Each row is a point on a landscape with many peaks, with its height.
From any point a climber takes the steepest step (rise divided by distance) to one of its 2 nearest points. It stops when none of these is higher. Distance is the straight distance between rows; heights are no part of it.
Lozat h=49.7: 140 109 128 152 164 139 137 120 119 150 130 121 92 122 134 112 116 156
 112 129 119 134 135 116 114 143 139 131
baro h=24.1: 163 123 117 156 114 117 104 125 122 123 132 140 121 117 153 126 124 159
 119 140 108 142 135 123 155 110 115 103
Vimoz h=22.9: 158 144 97 175 159 123 170 132 132 126 148 110 137 122 109 107 117 137
 109 94 105 126 138 153 110 164 122 127
Togi h=41.7: 147 142 109 160 89 129 135 152 141 136 152 144 137 141 128 189 131 141
 128 104 118 145 133 111 136 97 122 107
Doke h=21.1: 121 121 137 83 145 152 123 147 135 142 111 96 149 142 135 153 105 115
 153 149 162 125 88 124 98 135 139 154
saget h=37.4: 155 156 128 151 119 74 102 105 111 111 151 154 121 106 113 131 112 141
 133 101 113 149 130 124 143 99 111 108
Paz h=35.8: 117 149 130 118 145 123 142 142 132 141 163 159 151 178 137 114 125 128
 153 81 148 103 134 115 139 141 126 107
podeb h=48.8: 123 124 133 138 149 149 149 122 124 132 115 81 130 104 83 112 90 149 105
 136 135 144 138 141 98 153 140 172
balu h=45.8: 128 118 162 143 121 115 137 114 118 101 101 101 101 134 88 93 177 124
 121 152 144 149 131 139 114 142 100 159
ruze h=43.6: 139 138 106 113 110 117 139 129 95 133 121 80 150 104 123 116 129 157
 122 90 144 147 149 122 163 129 111 136
fevo h=36.2: 106 99 148 119 121 175 144 150 107 132 135 100 107 125 131 121 137 135
 115 123 164 96 117 151 99 130 147 155
lod h=34.8: 106 143 113 135 100 144 151 137 108 131 144 113 135 137 129 123 77 162
 106 94 131 119 114 141 105 132 130 132
sena h=9.1: 127 140 129 106 114 116 91 86 133 111 132 156 144 103 139 117 112 116
 130 130 135 103 135 134 159 116 140 130
Zodo h=57.5: 95 99 159 120 143 141 125 124 140 147 111 144 106 133 101 138 123 114
 101 148 105 144 142 129 126 122 156 148
kun h=33.8: 109 109 168 116 108 134 107 127 129 143 100 107 115 134 110 131 131 138
 141 140 154 155 105 102 124 94 113 145
sipu h=49.8: 135 146 98 160 75 129 119 138 156 121 126 125 139 149 121 180 153 117
 120 139 121 137 123 102 119 101 114 125
Dis h=41.0: 88 150 124 127 114 121 133 111 123 129 124 116 125 124 81 105 132 112
 114 117 124 127 141 136 121 142 117 150
Fova h=64.3: 103 120 140 125 133 131 114 106 153 129 105 136 124 116 110 129 137 90
 126 158 115 126 123 134 110 120 142 137
nufem h=45.2: 119 83 137 133 145 121 126 138 122 111 109 123 95 145 145 95 182 82 136
 159 133 84 110 115 94 150 139 142
miv h=22.4: 107 137 125 169 83 129 122 126 121 109 133 109 98 147 96 116 115 140 99
 135 118 126 113 139 84 134 110 145
Susem h=39.3: 137 129 136 114 142 119 116 132 138 113 140 179 126 160 172 127 137 112
 152 139 142 110 110 105 133 131 143 102
gine h=58.8: 133 96 145 94 157 150 125 158 119 149 120 129 121 132 145 153 100 150
 134 156 128 158 115 137 130 124 134 130
rezem h=18.4: 116 158 100 115 89 128 132 140 129 117 140 126 164 150 151 130 149 125
 127 108 120 93 142 141 159 125 106 104
lif h=22.5: 114 146 120 131 133 108 128 122 129 121 129 175 100 135 143 143 143 100
 150 129 89 121 104 135 102 116 116 85
tonez h=30.5: 111 139 127 101 140 132 111 83 140 155 115 132 135 109 134 144 110 118
 141 116 135 104 157 90 153 133 161 136
dofar h=45.9: 114 72 162 119 152 157 127 143 113 153 103 97 97 149 136 109 150 149 111
 133 138 109 137 108 130 120 127 141
ziva h=49.3: 135 117 126 87 155 135 148 167 123 115 139 149 115 133 163 130 142 99
 139 151 137 126 95 154 99 138 156 124
mos h=68.3: 94 142 139 122 82 127 124 152 128 124 140 137 125 152 94 158 124 122 119
 130 131 166 111 140 104 95 110 133
guraz h=45.0: 147 129 115 92 157 129 137 154 122 130 130 141 124 112 174 148 131 118
 143 143 111 129 113 159 125 137 145 107
muka h=25.2: 100 142 128 137 135 120 110 108 138 132 116 146 121 153 144 122 109 123
 153 137 91 102 103 125 102 128 106 91
bafo h=32.3: 142 125 120 193 124 128 117 133 163 132 138 159 140 143 119 144 147 124
 136 132 106 126 123 115 111 102 111 102
mer h=15.7: 131 183 106 104 111 102 114 110 129 130 113 120 112 129 131 168 109 110
 141 127 121 132 104 99 139 153 119 129
fuzom h=11.8: 117 125 127 87 116 113 110 127 130 117 121 140 121 138 140 119 175 93
 132 140 165 113 130 90 158 132 135 146
kopo h=25.1: 127 136 150 100 158 134 117 110 116 151 108 80 115 122 124 109 97 146
 147 127 160 123 108 118 106 149 123 150
fida h=47.7: 128 120 124 128 112 148 141 141 143 152 153 145 148 141 121 163 134 133
 131 95 161 142 154 92 158 115 148 137
Tak h=45.4: 150 137 104 126 153 136 126 128 122 124 139 119 145 131 153 100 70 164
 106 126 128 113 128 132 138 156 145 132
mezop h=31.8: 125 148 140 143 130 109 143 99 112 133 107 104 97 99 80 126 109 145 117
 124 123 175 139 124 119 140 121 146
nised h=45.7: 133 126 120 139 134 109 113 99 146 104 133 156 108 132 121 104 159 91
 125 143 134 100 127 118 126 148 126 139
talos h=33.5: 151 131 107 112 157 139 155 145 109 151 155 138 122 102 146 159 91 151
 115 103 116 142 158 136 148 148 172 123
Rali h=28.9: 106 111 145 112 116 154 124 118 136 143 136 136 162 126 151 116 126 135
 155 112 146 101 128 145 116 92 137 109
let h=20.6: 122 139 150 131 116 125 103 106 110 115 102 94 80 117 123 116 117 127
 125 152 142 112 90 126 103 148 118 156
bapo h=39.2: 121 135 107 155 103 152 152 139 141 126 151 139 155 137 119 142 96 148
 108 107 118 123 141 138 125 121 143 125
Puni h=14.5: 129 129 127 169 127 141 143 104 153 138 118 112 149 97 107 130 132 121
 145 119 101 133 128 162 90 104 112 109
sug h=43.3: 148 134 129 136 152 86 113 87 144 84 138 164 108 110 102 101 151 92 133
 144 124 123 117 146 120 143 103 132
Pizu h=41.8: 137 139 126 121 130 107 126 140 136 102 151 167 115 116 117 133 142 91
 118 139 122 146 116 162 123 135 139 131
Fivap h=34.7: 98 129 119 110 129 137 130 133 142 147 109 115 166 131 118 129 156 119
 146 131 111 123 150 129 145 117 103 109
danil h=56.9: 112 133 128 120 131 136 136 149 124 128 144 153 98 166 128 139 110 129
 104 140 119 135 125 125 127 170 145 136
teveb h=58.4: 106 142 122 139 84 118 118 142 145 116 126 142 127 150 104 156 166 100
 125 142 130 149 116 119 99 86 114 132
suru h=25.3: 109 139 122 159 78 121 113 115 136 102 146 134 115 157 123 118 132 111
 116 132 131 94 114 131 91 137 122 138
tosa h=39.4: 128 129 120 140 166 135 136 136 161 143 109 132 164 115 101 139 175 95
 152 133 102 123 151 120 139 124 111 110
gazum h=53.6: 149 114 162 96 142 125 128 130 96 112 108 104 99 87 136 119 140 135 134
 155 144 157 117 166 126 132 132 139
kof h=25.5: 116 140 102 99 147 135 130 144 135 135 100 128 125 138 156 160 139 111
 129 173 92 113 138 112 144 156 137 114
Vaz h=37.7: 120 106 138 113 172 130 121 119 143 140 131 173 111 146 168 124 146 108
 145 143 127 100 136 106 128 140 159 111
zimaz h=50.7: 85 117 139 119 129 137 138 121 110 130 144 153 130 137 118 83 115 144 99
 97 146 112 159 121 140 130 162 143
gid h=20.9: 139 119 133 110 161 116 120 153 135 117 130 166 134 103 120 141 154 99
 125 157 95 148 154 142 171 137 143 117
dos h=19.0: 135 134 118 123 119 148 135 150 157 130 126 113 152 149 128 171 99 108
 136 145 142 131 95 131 101 146 138 150
Bimin h=9.0: 125 125 120 124 66 147 125 131 146 105 130 135 145 118 156 165 146 112
 115 145 140 118 125 135 129 92 157 129
gepok h=35.0: 188 149 123 177 154 109 138 163 151 122 159 146 146 124 123 150 118 135
 120 104 104 143 117 138 147 128 106 118
sodak h=47.9: 95 108 164 136 116 128 115 118 137 124 129 149 87 168 119 118 141 111
 109 138 135 107 124 104 113 136 149 152
gat h=39.6: 158 143 111 154 117 106 151 128 110 123 125 94 141 109 100 126 130 160
 121 97 127 176 151 125 151 116 96 126
zuva h=54.3: 152 120 131 124 184 127 132 152 129 149 118 141 114 131 134 150 113 141
 145 148 101 167 120 128 132 144 121 106
Fiv h=39.5: 141 99 135 120 149 132 121 131 143 127 91 92 109 133 125 124 160 104 125
 171 149 128 122 100 122 153 136 161
Mupu h=30.1: 149 113 115 135 127 156 147 123 116 128 146 94 131 92 148 110 127 146
 104 118 149 109 136 172 109 137 144 146
pepu h=62.3: 127 129 139 123 80 112 95 133 115 91 159 158 131 133 134 112 141 132 98
 132 141 136 138 152 145 93 126 128
Zav h=39.7: 136 122 128 142 166 118 133 104 127 120 122 111 124 127 117 68 147 126
 127 133 130 109 149 141 122 171 113 134
zefu h=19.7: 131 151 114 131 131 128 149 139 143 121 136 160 126 140 168 164 133 99
 154 126 103 107 103 133 97 127 147 86
tubi h=19.3: 150 117 133 121 145 96 113 136 122 103 109 150 128 98 123 129 173 112
 136 166 94 158 146 133 169 117 110 104
Giram h=49.6: 108 85 131 140 139 158 133 134 115 154 118 107 124 157 144 93 134 166
 121 118 137 97 147 100 125 126 122 128
Rovup h=43.8: 139 137 139 136 130 110 118 119 124 152 158 166 120 141 134 137 118 140
 156 86 146 141 125 95 141 105 132 108
poda h=41.5: 87 138 114 125 121 126 132 124 114 149 124 98 123 163 125 98 138 122 143
 102 131 82 135 112 107 165 106 134
subub h=35.9: 135 139 137 144 130 113 147 82 111 129 90 93 130 77 94 117 127 151 135
 128 110 156 157 136 128 122 117 131
Befa h=22.8: 123 127 143 104 132 141 111 123 113 113 94 96 94 110 156 125 128 115 128
 172 141 89 86 135 101 142 148 147
vodu h=53.0: 129 117 127 95 113 137 114 161 121 111 126 131 138 158 165 123 134 133
 119 160 140 123 113 138 150 132 122 125
kep h=39.9: 107 128 149 130 115 123 117 115 141 137 145 118 134 152 100 102 137 108
 154 102 182 116 104 120 96 122 119 152
Zabu h=53.8: 102 116 125 147 131 164 142 118 141 149 119 102 136 117 91 136 78 145 98
 132 120 125 140 129 97 134 154 165
vutak h=61.2: 148 147 114 137 131 94 121 107 131 129 122 131 110 123 124 129 170 111
 148 114 135 135 127 100 138 125 97 118
likep h=26.1: 139 156 123 133 136 109 134 108 117 141 139 135 81 109 130 142 110 128
 141 108 117 146 103 134 103 147 127 121
rilo h=55.8: 133 146 120 130 80 109 107 118 119 99 164 163 137 107 125 137 135 121
 104 111 131 129 160 142 164 106 149 126
Rar h=43.4: 165 145 114 107 154 118 104 118 131 116 142 134 140 132 160 104 94 131
 120 138 139 110 121 138 158 168 133 131
riz h=52.7: 128 125 132 119 124 119 112 128 116 108 103 110 129 122 142 97 134 141
 125 162 100 132 120 160 138 123 92 108
vas h=44.8: 149 130 134 132 133 143 150 123 118 124 114 82 142 101 106 119 100 152
 119 132 133 155 126 167 114 139 114 149
bemu h=50.0: 112 140 133 124 79 116 111 98 117 109 151 164 98 119 127 136 130 121 96
 118 144 126 154 115 154 120 160 142
naruf h=23.3: 96 133 109 108 108 152 128 134 137 130 100 104 138 153 164 152 135 121
 126 158 106 87 141 105 133 146 131 118
laba h=43.5: 125 130 135 119 126 153 143 149 153 145 145 161 150 148 130 188 102 131
 140 116 138 143 159 92 156 131 154 116
benon h=50.3: 148 128 121 109 114 138 121 158 105 106 147 125 116 146 175 109 112 154
 110 140 137 121 102 157 141 147 121 126
favob h=27.6: 161 111 116 127 110 135 136 133 103 120 147 106 150 88 148 112 119 156
 113 104 136 136 139 170 147 108 133 124
Dipot h=52.1: 122 104 143 137 123 137 108 132 156 134 122 152 128 147 109 149 122 125
 113 158 122 160 132 103 147 111 140 142
dinu h=13.4: 133 176 116 120 125 105 111 126 138 133 122 149 138 131 125 168 100 123
 145 122 102 130 119 105 155 130 118 110
bos h=42.3: 139 125 129 164 134 120 150 104 117 117 112 99 94 120 115 94 163 135 126
 134 122 130 140 139 108 154 98 127
Bag h=17.5: 150 141 112 125 112 125 146 139 143 112 132 145 130 122 165 165 132 97
 151 130 141 126 81 129 100 99 162 119
Zope h=46.6: 142 155 107 163 119 115 138 130 133 115 165 162 130 121 119 127 141 123
 109 92 110 115 142 149 134 126 126 110
nobib h=62.1: 91 119 129 128 119 170 149 147 116 148 115 98 103 134 105 153 90 143 104
 143 112 127 118 138 93 148 131 151
zad h=17.8: 176 126 121 134 123 89 114 150 118 101 132 146 127 93 139 159 176 111
 139 141 106 163 132 130 162 98 121 98
pasu h=32.9: 198 128 128 149 171 117 126 140 159 131 125 123 156 108 149 144 125 126
 161 127 130 149 106 139 141 120 116 114
rivan h=11.0: 145 135 148 162 139 115 158 112 138 135 126 117 148 113 91 121 155 132
 160 94 126 162 138 152 105 104 96 112
konir h=50.4: 135 110 136 118 147 136 132 171 125 145 145 144 169 123 94 161 90 141
 136 120 114 181 139 143 153 107 119 121
goso h=11.6: 139 154 120 108 115 122 105 138 155 116 126 148 168 137 135 162 118 112
 139 139 128 125 124 116 167 127 131 124
paf h=41.4: 152 146 126 140 127 79 111 100 103 115 158 146 113 106 102 103 125 139
 122 89 152 155 142 108 158 119 127 137
fevod h=57.1: 109 105 164 126 124 110 109 111 119 151 125 159 86 130 130 129 157 127
 146 116 131 147 125 99 129 88 134 115
kon h=40.0: 115 102 163 142 113 150 129 142 110 131 143 122 89 138 124 111 130 145
 126 120 160 125 98 139 90 115 125 142
zok h=43.7: 121 115 141 144 117 135 124 128 126 146 145 123 106 152 108 111 124 144
 127 108 168 136 113 102 108 127 124 150
dudu h=37.2: 104 130 111 117 110 129 132 141 125 123 127 118 130 170 150 120 164 94
 153 125 140 82 122 113 108 155 121 124
zetaf h=48.6: 120 105 116 154 127 113 127 117 150 117 117 140 106 145 123 122 177 76
 137 151 130 109 117 101 96 137 132 136
Nodon h=18.3: 128 155 110 130 112 113 100 89 134 116 105 106 106 125 123 137 114 110
 129 150 131 108 104 101 121 158 114 148
nemib h=32.0: 116 144 140 111 96 134 116 113 147 134 141 138 177 125 132 141 106 117
 156 100 151 116 116 139 128 94 136 120
puba h=35.7: 100 94 160 97 156 142 113 114 134 150 114 141 119 160 162 118 136 128
 130 137 133 89 145 100 138 125 155 125
Duga h=37.5: 110 133 120 120 168 117 131 90 112 125 113 111 143 105 115 57 116 139
 109 117 130 101 160 129 134 150 131 133
suk h=37.1: 149 118 120 127 148 125 115 135 149 122 101 101 152 139 138 120 143 107
 150 165 135 128 105 116 125 141 112 132
lole h=31.6: 87 134 138 126 83 147 140 140 113 120 147 128 142 156 100 117 80 158 98
 106 157 127 125 127 117 122 132 154
Nilu h=60.6: 118 135 125 116 88 143 119 126 128 120 123 100 125 134 122 129 125 129
 104 137 156 114 122 122 130 145 132 165
Gite h=23.2: 131 115 136 91 170 154 137 129 128 163 104 76 141 120 120 143 113 135
 145 139 157 125 122 129 104 139 128 152
Zed h=10.4: 128 130 125 98 111 117 98 97 117 120 113 119 124 108 145 102 150 120 124
 131 153 104 138 110 166 130 125 141
Vun h=29.7: 179 112 129 143 161 136 123 139 147 151 134 134 168 87 141 159 124 135
 158 113 112 140 143 132 153 105 138 105
Koso h=37.0: 153 166 100 126 125 118 143 129 123 130 154 136 141 107 135 159 95 132
 116 88 116 122 150 133 165 150 157 129
tesop h=5.3: 111 95 122 156 106 159 138 141 140 131 126 133 123 158 172 140 155 131
 135 140 113 94 127 123 100 113 131 94
bope h=22.6: 150 118 133 111 174 116 133 157 121 137 123 132 141 113 102 132 142 132
 131 140 112 175 167 130 176 149 122 124
sazi h=23.9: 130 105 140 103 179 121 144 144 98 140 120 119 134 121 110 100 118 158
 125 132 113 169 163 138 159 141 118 124
sepap h=46.2: 99 147 129 125 127 118 134 102 123 131 141 137 144 111 90 91 106 128 112
 91 150 123 142 126 128 132 150 151
povif h=7.2: 119 125 117 125 84 143 134 143 133 115 127 136 142 131 166 147 154 121
 134 140 119 110 115 146 114 92 128 97
Luteb h=35.1: 185 126 123 134 139 112 120 145 151 109 112 109 158 134 142 134 137 114
 151 153 149 156 83 126 135 115 105 128
fito h=36.4: 82 143 126 120 120 121 123 89 121 118 108 112 103 112 103 106 146 96 116
 133 109 88 135 139 112 152 117 147
Rap h=28.6: 107 147 138 145 69 138 126 117 136 109 163 137 136 152 112 121 113 125
 113 108 167 110 120 131 105 116 143 151
zup h=50.1: 114 97 125 124 119 146 137 140 100 144 134 134 153 119 131 129 96 173
 119 100 129 143 152 118 151 99 142 120
tek h=27.4: 110 145 160 110 145 113 116 108 102 135 116 107 117 122 98 85 80 149 129
 119 146 142 112 122 120 137 118 153
Dite h=68.5: 133 130 154 124 96 107 103 122 110 103 147 133 122 122 126 93 135 140
 123 126 151 150 110 158 129 93 106 129
siv h=44.7: 116 124 120 155 131 153 140 111 134 146 138 144 118 130 143 130 106 150
 116 114 111 107 152 116 118 128 159 116
vime h=53.5: 121 115 135 137 147 145 136 148 105 132 145 134 78 148 129 111 94 155 92
 143 123 132 123 131 115 166 146 145
dunot h=38.3: 122 135 111 139 127 120 130 80 125 111 109 116 104 89 120 111 151 114
 113 139 103 107 143 146 124 145 118 129
tuno h=26.2: 82 100 156 101 111 170 125 124 116 137 122 117 145 138 152 105 113 151
 121 120 144 83 140 136 128 103 144 133
repud h=17.0: 144 135 102 128 141 156 139 144 150 136 118 94 143 120 114 160 98 123
 115 154 113 138 123 148 112 160 135 150
Tima h=18.9: 94 148 125 119 90 145 127 92 147 100 132 141 133 150 152 141 120 106 115
 139 134 71 155 106 136 155 157 126
vevu h=62.4: 147 133 131 102 96 101 123 144 104 90 133 122 121 114 145 118 159 116
 127 137 142 148 105 165 133 110 106 125
bobim h=39.8: 170 154 121 169 130 110 141 163 147 118 177 166 152 134 117 150 150 123
 113 82 115 125 143 130 149 114 110 114
Luki h=33.9: 132 146 113 107 158 141 163 163 132 136 164 139 172 158 135 132 109 133
 132 74 137 104 150 136 150 159 133 121
gaf h=51.3: 133 124 149 119 161 124 146 112 113 131 86 97 74 102 137 128 153 121 150
 158 119 139 111 135 88 145 122 131
ruvet h=35.3: 146 110 108 152 112 153 156 160 134 149 141 127 149 125 136 181 125 142
 134 105 116 154 123 141 126 97 109 102
Pibe h=27.5: 120 138 121 111 143 140 120 94 129 150 121 118 106 119 161 133 119 121
 143 124 141 86 129 107 117 146 156 129
Sud h=25.0: 130 124 121 122 130 142 124 120 122 120 126 118 96 125 160 122 133 113
 120 143 138 84 113 133 102 163 151 146
bipeb h=48.4: 141 134 101 150 126 137 118 104 124 120 124 95 142 127 145 88 96 156 109
 125 134 95 127 115 129 155 129 139
sufam h=8.1: 117 123 148 103 128 121 90 93 132 97 127 169 109 128 154 111 113 113 124
 160 132 97 115 130 140 131 151 133
gafup h=58.6: 112 118 129 127 124 123 129 139 147 103 105 138 131 124 121 129 147 81
 127 185 103 132 98 152 94 111 131 130
narab h=31.9: 137 130 100 118 134 143 144 156 134 139 142 116 169 163 129 126 106 149
 124 100 149 122 144 110 157 153 120 138
suvov h=56.4: 92 104 139 115 124 132 137 135 101 144 123 123 130 131 108 100 125 156
 111 108 132 144 152 112 147 113 128 137
vufot h=36.3: 176 135 106 173 141 112 150 158 127 113 142 123 141 124 115 124 123 163
 105 111 105 163 143 135 155 134 103 116
Lem h=58.1: 132 118 153 103 122 121 127 132 92 119 121 131 67 92 146 139 146 127 124
 148 135 151 104 142 122 123 147 136
Lut h=53.4: 112 119 129 134 137 111 125 104 138 140 108 132 107 138 127 119 184 96
 166 125 138 120 113 87 108 115 112 118
sagam h=47.8: 124 135 107 108 120 119 122 108 91 131 104 88 136 91 139 95 108 168 112
 114 128 120 159 116 160 129 132 129
Gon h=46.3: 117 138 119 115 121 113 134 141 129 118 131 146 106 131 111 143 173 94
 112 139 120 149 134 126 144 139 125 136
zuve h=35.6: 150 129 99 159 134 141 150 139 142 148 134 103 134 144 141 140 138 132
 144 109 122 120 117 126 107 145 111 116
kinu h=45.5: 97 104 125 146 137 147 133 121 121 157 124 95 121 159 131 103 127 138
 132 112 138 75 143 99 98 160 135 142
Kamo h=53.7: 128 110 143 120 134 135 134 146 124 108 119 135 111 125 152 112 145 101
 133 161 127 123 86 162 87 121 134 122
gitek h=27.7: 145 132 104 95 155 150 132 143 134 147 123 119 145 129 166 170 108 139
 126 147 112 112 154 121 159 154 152 115
dig h=28.4: 133 143 111 166 138 113 112 106 142 130 130 147 128 145 133 118 127 134
 139 122 92 102 127 117 127 124 96 92
Tesek h=53.1: 140 147 119 133 146 109 128 106 132 143 130 134 133 101 105 125 144 118
 142 100 122 137 152 118 152 132 118 120
lilo h=65.6: 112 111 170 117 121 106 119 118 114 128 116 145 70 113 112 136 153 113
 128 138 132 165 107 118 115 100 137 136
Ler h=32.8: 117 108 120 101 140 170 155 142 116 143 139 86 148 110 132 122 120 140
 107 122 153 101 146 166 111 141 146 155
zuzir h=51.9: 89 129 129 98 115 134 143 150 115 129 122 134 90 157 130 144 155 110 108
 139 114 125 134 117 134 155 137 138
Sufu h=50.2: 168 121 135 112 128 134 113 131 113 112 126 104 118 107 160 112 122 138
 125 148 159 132 99 151 131 136 128 142
kiguf h=15.8: 138 133 110 111 103 102 126 142 120 114 125 156 117 115 153 161 171 100
 147 138 123 139 125 104 149 96 140 100
Sem h=34.0: 102 123 133 116 118 132 116 136 152 124 121 120 173 165 132 110 135 88
 163 136 145 83 107 132 96 137 127 129
naz h=26.5: 158 125 125 130 136 120 105 140 131 127 131 151 155 112 155 140 120 144
 143 133 98 128 138 136 165 103 124 90
butid h=25.4: 133 132 126 114 169 107 135 135 96 131 128 125 151 99 118 99 91 156 127
 117 95 153 152 153 154 136 130 106
gapo h=19.8: 123 159 108 175 128 113 145 115 137 130 143 118 147 130 99 110 104 133
 124 93 110 121 120 145 98 138 109 123
Napo h=36.6: 128 139 124 145 107 117 115 124 158 119 148 123 164 165 124 118 126 100
 160 107 158 95 97 135 96 133 112 133
bip h=57.4: 129 123 130 104 110 114 115 148 105 107 110 117 112 137 148 108 170 125
 122 157 129 138 114 133 141 123 93 116
leto h=30.0: 152 146 105 138 154 127 148 128 116 152 135 123 107 91 130 160 97 143
 127 111 92 151 138 138 123 145 140 113
lev h=45.1: 124 133 130 121 116 106 115 102 110 134 151 153 107 117 120 115 137 133
 118 96 149 136 157 94 170 130 152 143
Zuk h=13.6: 131 135 116 95 118 117 135 134 124 127 126 142 126 126 167 139 179 92
 157 116 161 114 114 96 135 114 143 117
Fizu h=40.7: 155 164 121 125 133 110 133 128 129 111 163 170 127 119 148 152 111 115
 131 99 113 111 131 148 151 141 146 110
baki h=10.3: 140 141 128 109 90 121 114 132 155 91 129 161 160 137 154 154 137 94 139
 159 149 118 114 111 144 91 158 123
musi h=51.2: 111 91 144 134 149 151 130 153 142 140 138 137 160 164 91 104 101 138
 105 145 138 149 142 126 136 133 128 152
faro h=29.3: 128 136 150 134 155 106 124 102 124 130 126 130 111 119 82 94 100 134
 118 136 137 163 129 129 122 143 125 154
sufe h=42.5: 133 78 151 151 152 144 153 143 115 143 128 124 129 119 115 104 133 166
 122 124 125 168 141 145 117 105 109 116
mokil h=25.6: 155 128 104 150 101 116 126 125 102 117 152 130 133 101 152 118 118 166
 106 102 121 128 146 134 159 109 137 108
Gutop h=42.6: 119 142 113 137 90 133 119 126 145 141 112 104 136 150 122 158 124 132
 138 131 129 135 106 99 119 117 105 128
bib h=41.3: 163 145 112 113 158 117 119 144 141 104 146 160 143 152 175 125 127 107
 144 142 127 98 105 137 145 162 136 110
tolav h=54.7: 130 93 132 111 147 159 135 164 128 145 131 123 159 132 114 144 102 145
 122 139 138 161 133 140 141 122 119 143
gagis h=49.9: 130 131 126 129 139 118 120 160 122 139 123 147 105 152 132 150 118 148
 131 152 91 174 114 119 141 129 99 98
giki h=53.3: 126 137 108 127 112 146 116 100 130 135 112 95 143 106 127 120 107 144
 107 135 126 113 145 118 142 134 137 148
doril h=17.6: 103 127 133 166 125 140 129 113 149 138 132 129 147 129 99 106 106 130
 131 121 108 124 122 152 88 111 119 122
vasog h=37.6: 112 110 136 114 101 155 110 132 144 143 101 109 144 154 143 151 119 140
 141 149 145 121 111 94 131 105 126 135
gogel h=29.8: 146 133 98 111 145 155 136 140 138 156 122 101 175 129 137 160 105 146
 133 116 132 116 154 106 163 140 133 130
zuz h=40.8: 147 131 147 119 126 118 121 104 113 122 103 89 156 88 116 113 101 151
 145 135 122 160 132 158 139 112 110 125
Povon h=47.1: 119 104 144 133 153 123 148 127 111 122 95 106 66 122 130 113 181 100
 132 152 120 113 118 127 89 154 131 141
beri h=41.1: 156 137 142 139 152 86 131 127 143 91 133 163 128 110 101 120 170 85 140
 142 127 157 116 155 119 121 109 120
defav h=33.6: 159 151 123 154 100 91 98 111 126 99 155 166 116 119 143 143 141 123 129
 110 127 127 119 132 130 87 118 106
pemir h=36.1: 113 154 132 110 86 128 110 110 132 147 122 114 148 124 120 156 99 132
 155 110 139 138 108 118 126 93 122 127
pedim h=51.6: 103 79 179 129 126 151 113 134 138 129 113 131 99 150 124 119 140 114
 104 150 127 110 114 126 108 113 159 153
puv h=62.9: 93 104 148 113 145 139 156 150 83 138 103 95 111 130 95 96 117 172 100
 119 131 149 143 120 130 129 112 148
piv h=30.9: 136 103 110 158 109 168 161 149 120 149 140 106 131 141 139 142 121 157
 127 99 134 126 115 139 94 116 105 117
ger h=25.8: 152 155 106 152 167 130 170 147 138 142 151 126 146 108 118 148 105 129
 121 87 94 128 132 161 125 151 132 119
Keliv h=20.8: 106 152 107 111 81 150 128 115 139 113 123 114 157 141 161 140 129 123
 124 130 124 80 138 131 138 136 131 122
lugi h=45.6: 134 139 130 151 164 125 144 144 155 156 135 148 149 125 87 140 139 116
 146 99 112 151 145 114 139 127 112 116
Kitez h=42.4: 125 101 148 107 152 146 127 133 120 141 106 94 104 127 117 117 141 138
 103 149 145 134 148 113 145 153 137 167
Sab h=57.3: 124 134 136 121 114 115 126 152 124 130 147 142 146 130 96 151 117 132
 136 116 120 174 132 145 138 99 113 122
tane h=31.3: 103 125 130 110 155 127 110 105 142 142 92 113 164 117 112 111 128 123
 136 149 101 120 161 122 157 124 112 120
muret h=29.9: 150 145 116 139 88 101 120 129 132 117 154 138 140 122 150 150 164 116
 142 90 145 132 114 135 127 78 116 107
rad h=49.2: 138 113 139 138 132 124 126 119 127 160 143 142 91 135 128 138 144 141
 146 98 160 156 125 83 128 112 136 130
luk h=47.2: 127 108 140 149 139 128 133 122 118 128 108 119 132 107 117 95 138 160
 119 143 97 155 153 151 135 108 102 103
gegaz h=53.9: 115 121 123 118 88 159 143 138 131 129 149 122 138 144 123 141 135 127
 105 110 171 119 151 111 144 134 149 161
vig h=70.9: 104 121 134 118 129 149 149 152 92 142 107 93 89 128 107 144 114 157 104
 139 114 152 131 134 126 142 113 145
poz h=20.1: 110 112 135 176 114 140 116 121 138 127 127 122 117 152 110 102 100 147
 105 147 109 120 121 126 101 132 121 141
gog h=36.0: 133 141 124 163 119 122 122 148 152 140 136 170 132 154 126 175 123 135
 144 126 103 143 119 102 126 98 113 92
mafuz h=39.1: 110 157 134 113 140 112 136 116 116 152 159 167 125 137 131 125 108 130
 157 67 135 121 135 114 140 128 146 107
leri h=53.2: 126 129 137 132 132 123 145 133 133 108 104 118 121 112 102 130 155 105
 131 165 101 161 115 170 98 129 109 123
Roro h=48.9: 143 128 138 139 112 105 131 113 128 81 102 110 111 106 114 111 174 105
 123 169 132 145 114 154 106 123 105 144
zigar h=40.6: 142 140 112 109 134 135 139 138 129 135 136 106 146 115 157 146 123 125
 142 107 127 120 111 157 120 135 129 119
Bokuv h=15.6: 152 139 113 156 103 117 130 122 148 104 132 150 112 108 135 159 136 93
 130 153 130 139 85 136 88 108 154 134
des h=29.1: 134 115 147 122 188 119 110 93 134 136 100 125 151 104 119 94 112 138
 140 147 107 133 159 129 148 129 122 119
gef h=33.4: 102 106 144 102 153 149 125 120 143 167 122 132 139 142 127 140 122 128
 142 122 143 118 151 102 136 125 156 136
kidur h=27.3: 141 144 122 135 190 110 127 107 126 128 113 130 142 101 108 96 81 147
 126 137 101 137 149 138 137 154 130 123
muten h=45.3: 114 111 138 135 121 123 119 144 111 130 149 169 151 144 133 111 102 166
 128 107 116 142 150 123 155 95 130 96
zosab h=48.5: 114 98 147 160 140 131 117 138 152 141 141 161 133 169 99 105 124 140
 118 133 130 151 137 107 136 112 121 134

Call two points neighbours if one is among the 2 nearest of the other. Go from one point of each pair to the other, from neighbour to neighbour, staying as high as possible. Name the lowest point that can't be avoided.
Togi and mos => gog
Dite and vutak => nufem
zok and Giram => Sem
Fova and mos => zosab
mos and gine => konir
lilo and Dite => Sufu
Zope and Nilu => gepok
